Points on a hilly landscape, in no order, each with its height.
From any point a ball rolls to the lowest of the 2 points nearest to it. It stops when none of these is lower. Distance is the straight distance between rows; heights are no part of it.
z19: [-22 -34   2  10  -9  20  22  -6  -9 -50 -16  31 -11 -30 -39  -3 -20 -35
  19  48 -12  -1]  (h 48.7)
z420: [  5  14  32  -3 -43  27   8  -1  10  10  50  16  -8 -38  30  22  -8  -9
  -7 -25 -38 -14]  (h 55.0)
z296: [ -6 -10   0  -3 -24  13  10 -30 -10 -36 -21  14 -18 -25 -41  -6 -25 -13
 -10  39  -5  -9]  (h 49.9)
z377: [ -7  -4   5 -14  -7   2 -11 -19   6 -24 -22   7  35  11 -79 -21 -19  -1
 -10  35 -18 -23]  (h 44.2)
z981: [ 21   5 -51  -1 -15   6  -3  42  -9 -17 -40 -26 -17  13   5  15  -3  66
  32  15  -3  14]  (h 64.7)
z249: [  7 -31 -69  -5  -6  26  -8  42  -2 -20 -43 -47  -5   7 -17  14 -21  72
  35  36  -7   0]  (h 62.5)
z190: [-37 -39 -23  11  50  -6  -2  49  10 -22 -37 -15  20  38 -18 -36  -7   5
  31  16 -20  -8]  (h 34.5)
z834: [ 12  10  29  -5 -22  13  -4 -29  12 -18  19  34   4 -36 -21  20   1 -34
 -38   4  -3  -1]  (h 29.5)
z570: [ 19  21 -30  12  22 -20 -12  34  -6   9 -25 -25 -12  34  23  14  14  40
  36 -13   1  12]  (h 69.4)
z225: [ 35  24 -19  -7  13 -28  -6   3  -1  69  22 -19  26  31  33  37  23  20
  -5 -39  33  27]  (h 35.7)
z303: [ 21  15 -10   2  -8 -22  -4 -35   1  11 -23   3  -2  12  19  23  -1 -13
 -40 -10  41  25]  (h 25.6)
z371: [-37 -37 -17  -3  31  16   4  58   6 -44 -18   3  24  23 -37 -39 -29  -7
  31  18 -26 -28]  (h 9.7)
z646: [-14 -45 -15  -2  39   0   5 -15  -5 -33 -17  -6 -16 -22 -52 -24   7   3
  25  57 -13 -10]  (h 64.8)
z543: [ -3 -11  20  17   5   2  15 -28   3 -14   9  27 -38 -46  11   1   7 -37
  -8   6  -5   5]  (h 43.9)
z306: [ 12  39  32  -9  -4  44 -31 -19  11  36  61  14  12 -34   7  22   5 -62
 -31 -49  16 -32]  (h 58.4)
z542: [  2  23  45  -1 -27  30  -7 -20  13  34  54  10   5 -36   6   4  -6 -40
 -18 -41 -23 -29]  (h 56.6)
z728: [ 26 -16 -22 -23  -3  -8  -6  -5  21   7   8 -11  21  13 -14  34  38  76
 -15  38   0  26]  (h 31.7)
z857: [-45 -42  -8  26  48 -32  17  28   2   8 -31 -12  17  35   6 -44  17  -6
  31   5 -12  10]  (h 45.9)
z114: [ -5  35  24   9 -39  14 -20   1 -15 -27 -18  11  -4  17  19  -1 -38 -33
  -5 -13  -3 -21]  (h 34.7)
z638: [-32   7  -1  39 -19   0  22  35 -19  -2 -43  -3 -34  12  45 -13 -22  -8
  34 -21   2  18]  (h 41.6)
z614: [ -2 -12  -7  -4  23  -5  18  22   5 -10  16   1 -13  -7   2 -20   2  22
  36   7 -31 -21]  (h 43.5)
z881: [ 27  23   0 -48  -6   8 -38 -38   1  -2  15 -20   5 -11  -6  38  28  24
 -80   1  51  27]  (h 14.1)
z341: [ 25  18  12 -12 -15  -3   0  -6  10  -6  27  35  19  -7  11  26   7  -9
 -27 -13   6   6]  (h 24.2)
z817: [ -3 -32 -11  -9  33  -2 -11 -32   7  -5  -8 -28 -19 -16 -37 -19  15  34
   9  48 -20 -16]  (h 62.4)
z673: [ 13  19 -11  20 -43   3  21  32 -10  -5 -11   8 -19  -3  39  16 -14  10
  20 -20  -8  12]  (h 49.0)
z683: [ -6  -6 -18   8  -9  12  20  46  -2 -32  -6  16  -5   3   9  -5 -23  13
  38   5 -22  -9]  (h 39.2)
z661: [  5  -9 -44  17  25  -8   0  38  -1 -17 -42 -20 -27  18   4   6   7  39
  42  19  -1  19]  (h 67.0)
z129: [-12   7 -17  31 -18 -10  37  51 -12  16 -20  -5 -21  11  29  -3 -10  15
  49 -29 -14  24]  (h 45.8)
z172: [-27  -8  21  21 -17  11   8  18   6 -45 -16  56  30  15 -10   8 -15 -51
  13  24 -16   9]  (h 22.7)
z692: [ 13   2 -12  -3  39 -24 -16 -36   1  83  22 -51  -8   8  30  21  26  21
 -11 -21  26  14]  (h 17.6)
z301: [-38  23  49  29 -23  24 -20  -2 -10 -13 -14   9 -11   5  18 -21 -27 -65
  12 -16 -13 -25]  (h 26.4)
z449: [ 30  22  -6 -23  -3 -12 -23 -44  -4  -9 -12   2  -2 -14  -4  37  11 -10
 -69   4  48  31]  (h 19.7)
z10: [ 23  29   4 -33   3  -5  -4  -1   0  55  61 -16   5  -4  31  30  12  22
 -19 -43  23   5]  (h 52.6)
z269: [ 14  -5  -8 -23 -24  11  25  -3   6   1  30   0 -29 -33   3   9   6  54
  -1  14 -12   0]  (h 39.7)
z564: [  9   6 -10   4  10 -26 -18 -45   2  32 -30 -30   1  31  12   6  -1   4
 -29  -1  27   7]  (h 32.8)
z264: [ 21  28  27 -34 -15  14 -22 -28   1 -25  19  18   3 -28 -55  15   8  -1
 -39  15   7 -11]  (h 34.6)
z204: [-37 -11   6  16   7  20   8  40  -9 -47 -17  10 -22  -4   1 -29 -26 -20
  36  10 -22 -19]  (h 33.3)
z299: [ 43  27 -18 -21  16 -13 -38 -24   0  24   5  -7  26  23  22  42  24  -1
 -51 -11  63  23]  (h 43.6)
z867: [ 15  24   7 -16  21 -14  -3  -1  -4  36  43 -13  -8   6  28   2   8  13
  10 -32   1 -15]  (h 50.9)
z686: [-35 -35 -19   9   5   3  12  -1  -6 -12 -42 -28  -9   8 -23 -45 -29   8
  15  26 -19 -16]  (h 54.7)
z17: [-48  13  25  33 -11   4   0  20 -18  -7 -31  -2 -21  20  42 -26 -30 -39
  22 -19   0  -3]  (h 35.8)
z888: [ 11  18  19   0 -22   2   2  15  10  -8  29  38  34  11  14  14 -11 -18
   1 -18 -22 -13]  (h 16.3)
z234: [-14 -28 -19  12  10 -25  25  -6   4  30 -17 -32 -10   8   4 -25  -1  30
  18   6 -22   4]  (h 57.4)
z462: [ -9 -26 -14  -1   4 -11  10   1  11 -26 -23  24  40  29 -45  -9 -15  -3
   2  35 -10  -1]  (h 28.4)
z746: [-16 -39 -47   1   8  15   2  16   4 -10 -41 -44  -6  12 -22 -16 -28  43
  23  35 -17 -12]  (h 59.4)
z255: [ 26  36  17 -25  15  21 -33 -23   8  18  54  21  20 -16  -3  25  15 -36
 -46 -33  39 -14]  (h 59.8)
z116: [ 10  35  18  -5 -11   5 -21 -26 -15  -1  -4  -5 -18   2  10  -7 -24 -21
 -15 -18  15 -23]  (h 39.6)
z725: [ 20  30  15 -33 -40  22 -18 -21   7  34  51  11  52 -10  10  28   1 -14
 -74 -46  29   1]  (h 48.2)
z740: [-50 -65 -30  22   0  21  37  40  -1 -23 -40   2  10   7 -18 -35 -36  -5
  34  23  -4   4]  (h 44.8)
z316: [-30  -9  18   6   8   3  -7   2   6 -26 -24  12  33  14 -70 -47 -18 -31
   9  16 -23 -31]  (h 49.1)
z745: [ 33  19  -2 -45  -6   0 -35 -15   8   8  26 -25  21  16   6  37  38  56
 -57   4  35  23]  (h 20.0)
z100: [-31   7  50  28   1  16 -18 -18 -15 -25 -23   1 -23 -26 -39 -44  -2 -70
  10   3 -10 -32]  (h 28.1)
z365: [-13   1  35  21   8  -1  -7 -37  -5   9  -5  -3 -14 -21 -26 -44   5 -48
  -8 -11  -2 -30]  (h 38.6)
z313: [ -4 -25  -2  15   9  -1  25   2  -3 -37  -3  32 -29 -27   1   4   4 -17
  22  31  -4  12]  (h 46.1)
z960: [-38  -8  14  22  40 -31  10  29 -12  25 -11  -7   9  34  30 -40   7 -23
  38 -27  -6   2]  (h 32.3)
z315: [ 18  17   5 -48 -17  14 -26 -23  -8 -33   2  -6   1 -11 -63  13   1  33
 -28  43   1 -10]  (h 37.6)
z438: [ 22   5   2 -53 -16   6 -29 -19   5 -19  17 -13  15   5 -38  24  24  60
 -42  40   9   7]  (h 32.1)
z426: [ 29  14 -18  -8  26 -23 -36 -23   8  54   2 -30  27  43  25  37  27  26
 -23 -11  36  14]  (h 39.9)
z107: [ 11  -6  -5   1  36 -28   5 -37   7  44  11 -21 -16  -6  21   4  23   9
 -12 -11  14  12]  (h 23.2)
z159: [-23 -14  36  40  10  -4  22   6   7  11  21  32 -11 -16  51   4  19 -60
  21 -20 -14  18]  (h 37.3)
z276: [-21 -25 -13  19 -28  18  25  36   0 -46 -24  44  24  11  -5  11 -27 -19
  28  29  -6  15]  (h 31.5)
z697: [-48   3  45  24   1  23 -12  14 -14 -25 -15   3 -16  -9  -7 -52 -14 -54
  26 -10 -26 -37]  (h 11.1)
z504: [-41 -18   9  11  10   2   6  30   6 -22 -16   7  27  26 -23 -49 -25 -20
  20   1 -31 -26]  (h 33.6)
z557: [ 33  30  -2 -33 -15   5 -28 -25   1  22  24   5  42   6  11  31  10 -13
 -74 -27  55  13]  (h 46.0)
z860: [ -1   7  17   1  32 -12   5  15   1   8  34   7  -5   1  17 -20   7  -8
  32 -22 -20 -25]  (h 47.6)
z938: [-38 -59 -20   6  -4  28  27  10  -2 -25 -24  -6   4 -18 -43 -46 -34  -5
  31  36 -18 -21]  (h 49.7)
z717: [ -4 -31   7   2  27  -8  11 -33   0 -26  -6  19 -15 -34 -51 -15  15 -23
   0  43  -7   0]  (h 66.9)
z396: [ 20  35  12 -26 -27   9 -28 -45 -10  -1  -5 -13 -13 -13 -12   6 -14   2
 -50  -2  25  -9]  (h 43.2)
z346: [ 12  12   0   4 -11 -18  20  30   7  15  21  21  33  22  22  14  -1  10
  18 -26 -17   5]  (h 26.3)
z236: [-29 -22   5   7  21 -20  15   3 -12  25   1 -38 -13   3  10 -51  -2   4
  30 -14 -32 -20]  (h 53.2)
z183: [ 25  19 -17  15   0 -36  17  26   2  45   8   4  24  29  29  24  15  12
  19 -39   8  35]  (h 29.7)
z976: [ 28  43   3   5 -33   6  -3  18 -17   5  11   2 -23  -7  58  30  -8  -5
   2 -37  11   2]  (h 50.7)
z682: [  8  10  14  21  20 -13  11   1   3  24  29  23  -5  -3  46  18  14 -45
   6 -37  11  11]  (h 32.7)
z458: [ 45  41 -13  -8 -23  -3 -10   1 -15   3   4  -1 -22 -16  50  42  13   6
 -32 -30  44  25]  (h 51.9)
z652: [ 17  -6  -2 -44 -16   8 -30 -14  18   1  27 -30  30  21 -20  39  48  87
 -47  38  11  27]  (h 26.5)
z666: [-27 -25  36  30   4   6  23  -4   5  -6  17  28 -18 -33  19 -18  13 -52
  20  -1 -32  -5]  (h 41.0)
z512: [  5 -20 -12  -8  11 -13   8 -31  12  15  -1 -21 -16  -8 -10  -4  12  42
  -8  24  -8   0]  (h 60.2)
z256: [-30 -36 -42  17 -28  26  27  57  -3 -42 -49  13  19  22 -13  -5 -47   2
  32  20   5  12]  (h 38.3)
z127: [-32 -20  21  13  17 -13  -4 -23 -14  12 -18 -31 -14  -4 -12 -69   4 -26
   8  -7 -18 -29]  (h 46.9)
z74: [ 18  20  26 -10  29  -3 -25 -29  13  12  33  25  20  -4 -23   1  16 -36
 -22 -17  15 -17]  (h 62.1)
z937: [ 15  28 -32  24   0 -20   8  57 -12  35 -24 -21 -10  32  21  10   6  38
  53 -43  -9  31]  (h 71.9)
z454: [ 14   4   7   5  48 -18  -5 -24   2  26  28   6 -14 -10  24   5  27 -32
  -6 -22  24   3]  (h 28.3)
z393: [ 27  -4 -21 -25 -32   1  22   6   8  19  22 -15 -14 -18   9  29  29  81
 -12   8   3  33]  (h 37.9)
z77: [ 54  37 -22 -12  -8 -18 -22   6 -14  -7 -13  -1   0  14  28  41  22  20
 -22  -5  43  32]  (h 53.4)
z765: [ 26 -21 -42  -9 -21   4  16   9   8   5  -6 -13  -4  -4  -8  25  20  78
  10  34   1  27]  (h 35.5)
z846: [ -8   3  -5  23  32 -36  17  21   1  37  -2  -2  10  37  30  -5  11  -5
  35 -29   4  17]  (h 16.7)
z522: [  8   1   1 -15 -18   0  -8 -46  -6 -12 -21 -12 -23 -14 -29  -4 -15  10
 -32  27   9  -4]  (h 46.7)
z629: [-20  -2  24  10  -5  18   4   1  -7 -29   2  10 -24 -22 -12 -33 -16 -25
  21   8 -30 -32]  (h 25.5)
z167: [  3 -11   6  -5   2  -1  29  -5   3  10  32   1 -33 -35  11 -13   5  21
  15  -2 -26 -12]  (h 41.7)
z94: [ -1 -13   7  11  -9 -12  16  -7  14 -31  -8  54  39  14 -23   9  -5 -31
  -9  23  -6  11]  (h 5.4)
z558: [  8  12  19 -18 -20   4  15 -13   9  38  58   4  -2 -34  27  21   4   6
 -27 -37  -6   4]  (h 53.8)

For each start below, name the point where the ball stops.
z306 => z652
z817 => z697
z981 => z94
z458 => z697
z313 => z692
z614 => z652
z296 => z697

Call two points neighbours if one is among the 2 nearest of the other. Go from one point of each pair to the other, from neighbour to neighbour, staying as low as possible. Name the highest point that can't be avoided.
z881 / z888 => z315
z652 / z692 => z564
z371 / z697 => z857
z697 / z846 => z614
z846 / z888 => z183
z94 / z888 => z316
